Points on a hilly landscape, in no order, each with its height.
A ball rolls from a point to the lowest of its 3 nearest points, and stops where none of them is lower. Distance is the straight distance between rows; heights are no part of it.
<1737> (h 446): 5, -15, 17, -2, -9, -1, 6, -9, 12, 8, 31, 28, 7, -6, 4, -4, 19, -5, -3, 4
<668> (h 215): -18, -16, -16, 2, -7, 10, -19, -10, 2, -7, -5, -6, 12, 0, 6, 1, 0, 5, -7, 8
<881> (h 665): 15, -18, 15, -13, -16, 8, -3, -15, -3, 9, 29, 7, 14, -7, 23, -8, 24, 5, 1, -6
<1060> (h 310): -11, 7, 1, 10, 15, -3, 1, 15, -3, -12, -23, 2, -11, 9, -5, 4, -9, -13, 0, -4
<310> (h 516): 9, -16, -3, 0, 2, -3, 8, -5, 4, -14, 2, 0, -39, 25, -18, 1, 14, 1, -24, -6
<1160> (h 559): 19, -22, -13, 3, -10, -5, 23, -18, 28, 10, 6, 0, -19, 9, -20, -1, 24, 1, 7, 4
<715> (h 377): 3, -17, -7, 4, 4, 3, -1, 9, -9, -12, -6, 2, -19, 18, 3, 7, 3, -4, -8, -9
<1467> (h 414): -2, 29, -2, -5, -9, 20, -3, -1, 16, 7, 5, -10, 27, -12, -1, 19, -23, 11, -12, 21
<394> (h 389): -10, 22, -10, -20, -9, -36, -13, 5, -22, 0, -16, -3, 12, -17, -29, -8, -10, 13, 15, -2
<13> (h 263): -7, -18, -10, 5, -2, 1, -7, -1, -13, -9, -20, -8, 0, 9, 6, 3, 6, -9, -10, -17
<1389> (h 97): -17, 9, -10, -13, 18, -1, -28, -4, -17, 1, -27, -10, 14, -6, 9, -4, -5, -18, -25, 2
<686> (h 119): -6, 14, -2, -6, 2, -1, -6, -7, -14, 4, -17, -24, 18, -17, -2, 2, -18, -11, -33, -12
<397> (h 120): -12, 15, -2, -20, 8, -12, -20, 8, -20, 10, -12, -19, 13, -14, -13, -9, -31, -3, -21, 7
<946> (h 141): -5, 5, -12, -8, -6, -12, -7, 3, -5, 7, -10, -11, 11, -7, 8, -5, -8, 11, 29, 7
<1223> (h 373): -6, 16, -11, -5, -8, -24, -12, 2, -20, 4, -17, -20, 15, -14, -14, -7, -20, -4, -6, -10
<629> (h 173): -5, -13, -9, 8, -5, 7, 1, -24, 31, 12, 10, -1, -14, 6, -8, -12, 18, 14, -2, 14
<996> (h 231): 22, 8, 25, -6, -7, 2, 2, 10, 12, 8, -1, -12, 9, -24, 27, -19, 3, 0, 8, -23
<89> (h 365): -7, -7, -15, 6, 9, -7, -13, 14, 0, -8, -22, 4, -1, 11, -7, 1, 5, -20, 11, 7
<15> (h 602): 1, -7, -6, -12, 22, -12, -9, 4, -24, 5, -28, 2, -5, 16, 17, -2, 18, -21, -3, -11
<1321> (h 287): -20, 12, 5, 11, 23, 7, 11, -5, -1, -5, -17, 6, -7, 13, 9, 1, 5, -2, -24, 0
<1489> (h 378): 1, 0, 10, 8, -8, 1, 7, 1, 6, 1, 19, 19, 24, -19, -3, 15, -3, -18, -6, -2
<1736> (h 152): 19, -10, 1, 6, -12, -4, 12, 9, -15, -4, 15, 1, 0, -5, 3, 18, 0, -10, -3, -21
<379> (h 560): 39, -1, 2, -1, -14, -1, 29, 8, 9, 10, 16, 2, -19, 6, 10, -1, 21, 5, 15, 2
<773> (h 254): 10, 6, 2, 4, -9, -12, 13, 14, -14, -8, -1, -1, -5, 1, -7, 16, -13, 4, 24, -12
<1720> (h 589): 28, -27, 0, -3, -22, 2, 1, -8, -6, -9, 25, 0, -13, 20, -7, 2, 29, 8, -6, -2
<199> (h 238): -4, 25, -2, -6, -6, 1, -1, 1, 4, 9, -4, -17, 25, -15, 4, 4, -17, 19, 10, 14
<945> (h 380): 9, -14, 13, -7, -20, -14, 14, 2, 8, 5, 25, 36, 1, -1, 10, 6, 21, -15, 4, 6
<1505> (h 65): 11, -1, 4, 1, -9, -9, 4, 0, -14, 7, 13, -4, 20, -23, -2, 12, -11, -13, -6, -19
<488> (h 264): -3, -27, -16, 9, -14, 8, -9, -14, 8, 0, 0, -5, 5, 15, -1, -5, 18, 5, 3, 5
<1300> (h 223): -10, 19, -12, 0, -4, 14, -8, -3, 18, 6, -3, -6, 22, -6, 12, 4, -12, 11, 2, 24
<1107> (h 240): -21, -7, -8, 6, -1, 20, -14, -10, 15, -5, 9, -3, 7, 2, -1, 0, -4, 13, -16, 20
<1236> (h 463): 4, -15, 8, 10, -12, 7, 4, -19, 18, 6, 30, 12, 0, -3, -7, -9, 20, 5, -5, 5
<2> (h 681): 6, -15, 8, 10, -8, 0, -4, -27, 17, -5, 29, 7, -20, 10, -30, -5, 17, 4, -14, -3
<1213> (h 366): -3, 13, -1, 6, 10, -14, 2, 14, -8, -13, -35, 4, -6, 10, -12, 5, -2, -15, 19, -6
<1718> (h 660): 9, 8, 14, 14, -2, 4, 25, -6, 33, 16, 25, 19, -8, -13, -3, -6, 8, -3, 3, 9
<594> (h 290): 14, -20, -16, -10, -3, -3, 14, -1, 19, 10, 5, -1, -27, 20, 2, -7, 19, 10, 11, 17
<857> (h 144): 16, 2, 9, 2, -7, 1, 15, 4, 6, 15, 8, -6, 8, -10, 25, -7, 0, 11, 18, -8
<1442> (h 204): -8, 15, 0, -9, 7, -6, -10, 7, 3, 6, -7, 2, 10, -6, 9, -9, -6, 11, 31, 19
<167> (h 253): -14, -5, 4, -2, 2, 21, -2, -6, 13, 6, 17, -6, 12, -7, 8, 3, -15, 22, -9, 16
<462> (h 443): -5, 1, -1, 22, -5, 10, 9, -5, 19, -2, 16, 5, 0, -7, -13, 5, -2, 1, -7, 2
<970> (h 211): 2, 7, -1, 12, -6, -6, 7, 5, -8, -6, -7, -8, 8, -6, -5, 13, -13, -6, 1, -19
<721> (h 399): 0, 40, 14, -8, 1, 12, -3, 5, 27, 0, -18, -10, 10, -13, 16, -13, -9, 14, 7, 10
<1687> (h 122): -17, 2, 6, -18, 36, 9, -20, -6, -23, 6, -14, 5, -1, -2, 16, -9, -1, -16, -19, 3
<193> (h 687): 6, -20, -1, 4, -8, 9, 4, -2, 1, -4, 23, 2, -14, 9, -1, 6, 5, 12, -8, -3
<1207> (h 279): 0, 7, -1, 22, -5, 1, 15, 8, 6, -8, -4, 1, -2, 0, -13, 11, -9, -8, 7, -8
<158> (h 190): 24, 0, 15, 0, -10, 1, 15, 5, 9, 14, 12, 7, 3, -13, 24, -8, 19, -7, 15, -12
<1713> (h 333): 0, -5, -9, 0, 25, 10, -28, 16, 0, 5, 14, 11, 6, 2, -11, -5, 5, -15, 23, 15
<632> (h 193): -4, -15, 12, -5, -3, 21, 1, -16, 12, 7, 26, -3, -3, 0, 15, -12, 3, 26, -9, 8
<1200> (h 332): -4, 14, 7, 10, -3, 9, 10, 5, 8, 1, 12, -4, 16, -17, -4, 13, -22, 7, 0, 3
<1190> (h 294): -8, 2, -14, -1, 8, -5, -14, 12, 1, 0, -8, 6, 3, 3, -6, 0, 1, -6, 29, 17
<99> (h 367): -10, -6, -4, 5, 1, 5, 6, 8, 7, 2, 13, 2, -4, 3, 3, 7, -16, 14, 9, 8
<580> (h 250): 4, 5, 23, 2, 4, 18, 13, -1, 27, 10, 23, 4, -4, -12, 19, -11, 2, 13, -7, 4
<739> (h 281): -5, 18, -11, 6, -10, -19, -6, 3, -12, -7, -25, -12, 14, -5, -15, 8, -10, -5, 14, -7
<905> (h 271): 7, 7, 14, 7, 5, -4, 14, 0, -17, -1, -1, -2, 7, -11, 6, 11, -5, -16, -19, -30
<886> (h 359): -4, -3, 12, 13, 11, 9, 13, -10, -4, -10, -12, 4, -11, 17, 3, 0, 15, -5, -26, -15
<105> (h 219): 5, -4, -1, 1, 0, 4, 13, 6, 16, 10, 4, -3, -11, 6, 17, -10, 6, 13, 19, 7
<608> (h 297): 7, -1, 7, -6, 9, -2, 11, 0, -28, -4, -12, -4, -17, 15, 24, 7, 6, -2, -18, -18
<1440> (h 191): 10, 10, 21, 1, -2, 14, 12, 4, 20, 14, 9, -7, 10, -23, 25, -10, 3, 7, 4, -4
<328> (h 429): 10, 8, -5, 13, -14, -5, 20, 2, 4, -1, -13, 0, 2, 0, -11, 6, -1, 4, 33, 1
<1122> (h 302): 0, -3, -8, 4, -2, -8, 8, 14, -2, -2, -3, -2, -4, 6, 1, 6, -10, 6, 22, 1
<176> (h 444): 5, -7, 1, 18, -2, 1, 14, 2, 0, -10, -13, -1, -4, 8, -6, 7, 10, -14, -12, -20
<1422> (h 363): -7, 4, 14, 2, 8, 8, 5, -30, -22, 1, -11, -3, 13, -1, 14, 0, 13, -3, -31, -20
<1532> (h 179): 8, -21, 9, -11, -13, 7, -7, -10, -19, 0, 26, -1, 15, -16, 3, 6, -4, -3, -16, -16
<1438> (h 379): -7, 18, -19, 5, 10, 8, -24, 12, 8, -5, -10, 12, 12, 3, -12, 2, -2, -16, 18, 24
<1381> (h 194): -18, -7, -4, 6, 10, 9, -15, -4, -5, -13, -19, 3, -4, 13, 3, -5, 10, -13, -19, -2
<818> (h 545): 16, -10, 17, 3, 0, 6, 9, -13, -19, -14, 1, 6, -14, 21, 8, 0, 25, -4, -26, -24
<88> (h 301): -4, 7, 9, -6, -2, 9, 5, -1, 1, 12, 12, -15, 20, -17, 6, 7, -23, 16, 0, 7
<265> (h 314): 13, -7, -6, -7, 32, -6, 1, 21, 3, -5, -11, 14, -29, 21, -23, -6, 10, -29, 1, 4
<19> (h 222): -5, 18, 9, -4, 16, -12, 10, 7, -22, 0, -18, -8, -8, 1, 11, 6, -18, -4, -11, -21
<141> (h 177): -12, 17, 4, -14, 7, 0, -7, 10, -2, 1, 0, -15, 13, -14, -9, 11, -40, 15, -7, 10
<1640> (h 170): -5, -9, 4, 8, -9, 20, -1, -19, 24, 8, 12, -2, 9, -1, 15, -17, 19, 15, -7, 7
<1157> (h 391): 17, -28, -9, 2, -18, 3, 8, -15, 9, 5, 11, -3, -8, 16, 0, -9, 30, 11, 5, 2
<106> (h 113): 6, 6, -9, -5, -12, -24, 1, 5, -24, 4, -9, -13, 7, -9, -8, 5, -15, 6, 22, -16
<1386> (h 252): -10, 1, 6, 4, 24, -1, 13, 4, 0, -6, -13, 12, -31, 26, 0, -2, 5, -4, -19, -1
<1493> (h 724): 22, -19, 15, -8, -25, 11, -14, -13, -19, -19, 41, 3, -13, 15, -1, -5, 16, 15, -10, 2
<1347> (h 382): 11, -9, -14, -1, -7, -17, 8, 14, -9, -5, -19, -6, -6, 13, -6, 8, -3, -4, 25, -4
<1010> (h 642): 2, -14, 20, 11, -4, 10, -6, -22, -6, -21, 12, 4, -12, 18, -13, -9, 13, 0, -24, -14
<829> (h 280): 25, -5, 11, 3, -14, -11, 24, 1, 15, 13, 10, 25, 2, -6, 9, -2, 26, -20, 18, 2
<1468> (h 349): -10, 30, -13, -10, -5, -17, -17, -1, -11, -1, -19, -16, 21, -13, -16, 3, -23, 0, -1, 3
<287> (h 531): -11, 25, 3, -10, 9, -13, -12, 12, -11, -17, -18, 30, -2, -15, -32, 10, 0, 9, 31, 5
<527> (h 78): -15, 11, 1, -3, 9, -13, -5, 11, -11, -6, -12, -7, 4, -5, -4, 7, -26, -1, 4, -7
<545> (h 70): -18, 2, -8, -14, 16, -8, -30, 5, -17, 2, -12, -11, 13, -12, -2, -2, -18, -14, -10, 4
<77> (h 381): 1, -6, 16, -1, -8, 13, 1, -7, 11, 9, 24, 9, 25, -19, 4, 7, -1, -2, -9, 6
<505> (h 127): -16, 8, -2, -14, 11, -5, -15, 12, -9, 1, -3, -7, 10, -12, -1, 4, -31, 2, 1, 9
<1701> (h 243): -5, -29, -14, -14, -11, 1, -18, -8, -16, 2, 3, -11, 5, 3, 17, -4, 4, 8, 4, -2
<531> (h 213): -7, -21, -16, -16, 5, -6, -25, 8, -19, 3, -4, -4, 0, 1, 8, -1, -6, -10, 3, -4
<1196> (h 232): 22, 5, 19, 4, -3, 6, 22, 6, 21, 12, 17, 8, -9, -8, 19, -13, 14, 2, 10, -6
<814> (h 272): -26, 18, 0, 1, 22, 18, -16, -9, -4, -12, -19, 0, 9, 7, 9, 0, -4, -6, -36, 9
<1514> (h 335): -11, 22, 10, 12, 12, -9, 11, 17, -4, -16, -15, 4, -13, 4, -11, 10, -21, -2, 6, -6
<1387> (h 579): 13, 9, 6, -10, 32, -12, -11, 19, -24, -3, -23, 9, -3, 5, -7, -2, 12, -28, 19, -11
<1320> (h 291): 5, -19, -14, -8, 16, -3, -12, 16, 1, -3, 5, 12, -22, 20, -10, -2, 7, -14, 9, 14
<765> (h 299): 20, 12, 16, 7, -2, 3, 26, 10, 26, 7, -2, 1, -26, -4, 8, -20, 7, 9, 19, -3
<908> (h 203): -4, 12, 3, -2, 11, -14, 9, -5, -23, 8, -24, -12, 2, -1, 12, 0, -8, -8, -15, -22
<967> (h 100): 14, -25, -10, 6, -14, 0, 4, 2, -10, -7, 0, -7, -7, 13, 3, 10, 11, -5, 0, -18
<497> (h 69): -28, -6, 5, -11, 19, 18, -23, 0, -3, -12, -7, 3, -1, 3, 4, -4, -10, -3, -26, 11
<725> (h 246): -14, 28, -8, -7, 8, -3, -23, 5, -5, -7, -21, -6, 16, -6, -2, 5, -20, -12, -9, 8
<1589> (h 578): 4, -4, -1, 17, -7, 2, 15, -15, 27, 10, 26, 10, -17, -5, -22, 1, 12, 4, -5, 5
<720> (h 357): -12, -12, 9, -16, 14, 6, -15, -7, -28, -9, -10, -2, -14, 11, 18, -3, 0, -1, -26, -11
<1215> (h 570): 24, -24, -21, -14, -12, -8, 10, 16, -4, -8, -1, -3, -16, 27, 1, 6, 16, 0, 12, 10
<266> (h 237): 2, -18, -6, -1, -1, -3, 5, -17, 20, 3, 20, 1, -35, 12, -16, 2, 12, 15, -4, 9
<1365> (h 244): 25, -1, 3, 8, -18, -11, 18, 4, -7, 5, 7, 5, 9, -9, -1, 14, 3, -10, 26, -16
<1181> (h 308): 8, -22, 0, 7, -17, 4, -2, -8, -6, -4, 18, -1, 12, -3, 2, 6, 12, -5, -6, -11
<690> (h 390): -6, 9, -9, 6, 12, -6, -6, 18, 8, -9, -12, 15, -9, 7, -20, 1, -4, -10, 25, 18
<254> (h 296): 9, 6, 13, 7, 2, 7, 25, 8, 21, 10, 21, 4, -18, -4, 9, -4, -5, 15, 11, 4
<1470> (h 462): -8, -6, -12, 19, -5, 7, 8, -3, 17, -1, 5, 2, -3, 6, -8, 4, 1, 2, 0, 7
<1447> (h 360): 5, -1, 10, 6, -3, 5, 16, 6, 6, 3, 28, 6, 8, -13, 4, 11, -10, 4, 3, -3
<510> (h 386): 16, -15, -14, -7, -3, -5, 13, -1, 12, -2, 19, 0, -44, 21, -15, 8, 12, 12, -9, 11
<1657> (h 153): -18, -10, 2, 6, 7, 10, -9, -2, -3, -12, -7, 0, -4, 9, 1, 0, -4, 0, -21, -7
<775> (h 99): -10, 5, -3, -15, 15, -18, -16, 1, -28, 6, -19, -14, 2, -3, 7, -11, -15, -13, -15, -12
<149> (h 95): 4, 21, 7, 3, -5, -7, 23, 5, 9, -1, -19, 12, -12, 2, -10, -9, 1, 23, 42, 13
<1498> (h 394): 18, -6, 6, 7, -10, -1, 23, 2, 12, 8, 31, 22, -5, -5, -3, 8, 12, -7, 8, 2
<139> (h 121): -19, 32, 4, -5, 14, -9, -13, 16, -7, -14, -16, 1, 5, -7, -12, 9, -24, 0, 3, 6
<835> (h 298): -15, 35, -1, -21, 4, -10, -18, 7, -2, -3, -8, 8, 17, -16, -17, 4, -15, 18, 25, 16
<66> (h 282): -6, 3, 0, 2, 7, 12, -3, 2, 32, 10, -10, -3, -14, 1, 19, -29, 10, 11, 4, 14
<399> (h 233): 14, 9, 11, 13, -9, 13, 12, -6, 24, 9, 2, -3, 13, -14, 18, -15, 17, -1, 9, 1
<1652> (h 234): -3, 9, 9, 7, 16, -2, 27, -6, -19, 4, -16, -2, -5, 10, 18, 8, 3, -1, -11, -16
<1096> (h 339): 6, -2, -4, 10, -4, 1, 21, 6, 16, 7, 7, 2, -16, 7, -5, 1, -2, 9, 14, 10
<410> (h 90): 3, 5, 13, -4, -3, -2, -4, -7, -16, 4, 4, -6, 27, -29, -8, 7, -9, -19, -35, -17
<243> (h 501): -5, 18, 1, -9, 10, -16, -16, 14, -12, -11, -16, 16, 4, -5, -24, 6, -1, -4, 34, 1
<810> (h 225): -4, -1, 8, 16, 2, 11, 5, 2, -2, -10, 7, 0, 3, -6, -2, 11, -9, -5, -20, -15
<731> (h 372): 16, -7, -10, 4, -4, -6, 24, 2, 23, 12, -1, -1, -22, 12, -3, -10, 11, 8, 21, 14
<378> (h 117): -1, -10, -3, 2, -7, 9, -13, -15, -7, -1, 3, -11, 23, -16, -4, 7, -4, -4, -21, -13
<1314> (h 327): -6, 4, 2, 10, -4, 20, 7, -7, 20, 4, 20, 2, 11, -8, 2, 2, -7, 14, -8, 14
<1414> (h 151): 3, -8, 2, -15, -7, -6, -3, -3, -22, 13, 8, -23, 14, -21, -11, -3, -29, 0, -26, -14
<296> (h 195): -9, -10, -11, -8, 3, -10, -13, 10, -18, -1, -9, -10, 1, -1, 7, 3, -16, -5, -1, -8
<956> (h 91): 5, -19, -4, -3, -5, 5, 3, -12, 18, 9, 19, 0, -28, 16, 1, -12, 17, 20, -1, 12
<727> (h 142): -13, 0, 6, -20, 9, 4, -6, -19, -30, 11, -19, -19, 7, -11, 11, -13, -6, -1, -39, -12
<660> (h 138): -7, 10, -9, 2, 3, -14, -6, 6, -14, -4, -25, -13, 8, -4, -2, 4, -12, -11, -2, -13
<1214> (h 283): -6, 2, -13, 11, -8, 0, -5, 0, 0, -2, -9, -13, 15, -4, 1, 11, -7, -1, 1, -4
<98> (h 143): -9, 1, -7, -6, -1, 8, -8, -2, 6, 12, 0, -12, 16, -8, 17, -4, -9, 13, 8, 13
<1726> (h 445): 13, -20, 10, -1, -17, -3, 5, -9, 6, 3, 27, 25, 9, -2, 6, -2, 27, -12, 3, 1
<1275> (h 242): -15, 5, -5, 12, 13, 5, -5, 0, 1, -11, -27, 0, -2, 12, 5, 0, 7, -15, -14, -1
<1085> (h 424): 14, -4, -4, 7, -4, 2, 25, 8, 15, 6, 24, 8, -30, 6, -9, 8, -3, 10, 5, 5
<364> (h 404): -7, 17, -11, 5, -4, 1, 2, 4, 16, 3, -14, 1, 7, 3, 1, -5, -1, 7, 26, 19
<1026> (h 224): -7, -23, -16, -4, -1, 1, -9, 0, 5, 5, 1, 0, -5, 11, 4, -3, 9, 4, 9, 12
<733> (h 569): -5, -16, 3, 6, 5, 5, 0, -7, 2, -15, 5, 5, -30, 22, -13, -6, 7, 4, -26, -6
<1516> (h 720): 18, -17, 22, -26, -15, 5, -7, -9, -13, 6, 41, 12, 9, -13, 24, -3, 12, 9, -9, 1
<34> (h 734): 31, -17, 6, -3, -22, -2, -1, -4, -7, -11, 38, 12, -16, 13, -8, 6, 29, 1, -13, 3
<1349> (h 110): -3, 3, -17, -7, -13, -10, -12, -6, -8, 15, -6, -20, 23, -14, 6, -6, -10, 6, 9, 4
<1553> (h 188): -1, 19, -2, -3, -7, -15, 3, 4, -6, 4, -13, -3, 8, -6, -1, 0, -8, 17, 35, 2
<1407> (h 667): 3, 15, -14, 18, -4, -5, 14, 2, 18, -2, -19, 5, -12, 8, -25, 2, -5, -2, 24, 20
<137> (h 196): -10, -19, -15, -3, 5, 4, -8, -6, 22, 9, 3, 7, -18, 11, 2, -18, 17, 5, 8, 23
<1031> (h 197): -19, -21, -9, -1, 6, 8, -17, 2, 1, -9, 1, 5, -6, 12, -2, -5, -1, 0, -5, 10
<647> (h 239): -5, -21, -19, 4, 4, -5, -2, -3, 19, 0, -4, 3, -26, 17, -18, -2, 12, -7, 2, 16
<1564> (h 576): 10, -25, 10, -1, -18, 14, -5, -18, 0, -3, 33, 6, 1, 8, 3, -5, 15, 13, -5, -4
<1578> (h 228): -12, -12, 2, -2, 18, 1, -6, -3, -7, -8, -15, 10, -22, 28, 6, -7, 15, -10, -19, -1
<30> (h 459): -19, 9, -11, 8, 8, 7, -15, 9, 8, -12, -11, 6, -1, 7, -5, 4, -10, -9, -9, 14
<846> (h 342): -10, -1, 10, -9, 18, 0, 1, -5, -24, -1, -14, -1, -9, 7, 21, -2, -3, -1, -23, -15
<1433> (h 251): -10, 4, -11, -10, 11, 3, -27, 6, 3, 8, 0, 3, 17, -5, 8, -6, -5, -1, 19, 23
<1356> (h 643): -5, -21, 12, -3, -12, 20, -17, -23, -8, -16, 24, -4, 8, 5, -6, -8, 2, 10, -13, -4
<432> (h 260): -1, 9, 3, 3, -3, -10, 18, 16, 0, -8, -2, 9, -11, 6, -11, 9, -18, 16, 31, 2
<10> (h 118): 4, -17, 0, -6, -4, 11, 1, -6, 7, 10, 5, -11, 3, 1, 28, -12, 12, 14, 8, 0
<1664> (h 89): 1, 8, -4, -4, -9, -11, 3, 1, -10, 9, 3, -16, 19, -17, -5, 8, -22, 5, 8, -7
<1000> (h 695): 15, -20, 4, 5, -11, 2, 0, -9, -5, -17, 9, 0, -22, 27, -11, -2, 23, 0, -19, -12
<1374> (h 551): 0, 23, 4, -3, 34, 0, -27, 16, -13, -8, -6, 11, 8, -9, -19, 0, -2, -19, 17, -3
<1379> (h 406): -1, -3, 21, 2, -5, 22, 4, -18, 28, 8, 31, 12, 14, -12, 3, -8, 12, 9, -12, 13
<845> (h 94): -8, 12, -23, -10, 2, -17, -32, 2, -19, 5, -25, -16, 21, -8, -6, -12, -7, -20, -8, 3
<788> (h 241): -4, 25, 8, 1, 9, -21, 9, 9, -21, -8, -30, -5, -4, 0, -5, 7, -15, -1, 8, -24
<600> (h 96): 15, 9, 5, 2, -16, -6, 10, -8, 3, 17, 7, -4, 28, -23, 13, 0, 4, -3, 18, -6
<271> (h 439): 18, 1, 3, 13, -12, 1, 28, 3, 13, 11, 6, 7, -6, 1, 3, -3, 8, 3, 22, 0
<471> (h 455): -8, 31, -13, 3, -7, -12, -7, 5, -3, -12, -24, -5, 16, -5, -15, 12, -16, -1, 13, 4
<256> (h 355): -17, 14, -19, -5, 8, 11, -33, 5, -1, -9, -15, 0, 16, 1, 3, 5, -6, -17, -14, 16
<756> (h 361): -8, 31, 4, 19, 11, 0, 13, 11, 2, -15, -31, 3, -5, 4, -8, 8, -9, -9, -6, -4
<1276> (h 114): -4, 20, 8, 1, 7, -8, 3, 6, -14, -4, -9, -14, 13, -18, -8, 12, -28, -3, -14, -18

Where does a ball stop that starts at each point below?
<1320>: <956>
<1000>: <956>
<733>: <956>

Call two points neighbours if one is among the 3 nearest of the other. Go from one point of each pair to the other, from neighbour to neighbour, staying as low as possible. Name the highest point that can't be avoided.
<149> and <527>: <1553>
<527> and <1664>: <686>
<956> and <497>: <1026>
<10> and <600>: <857>
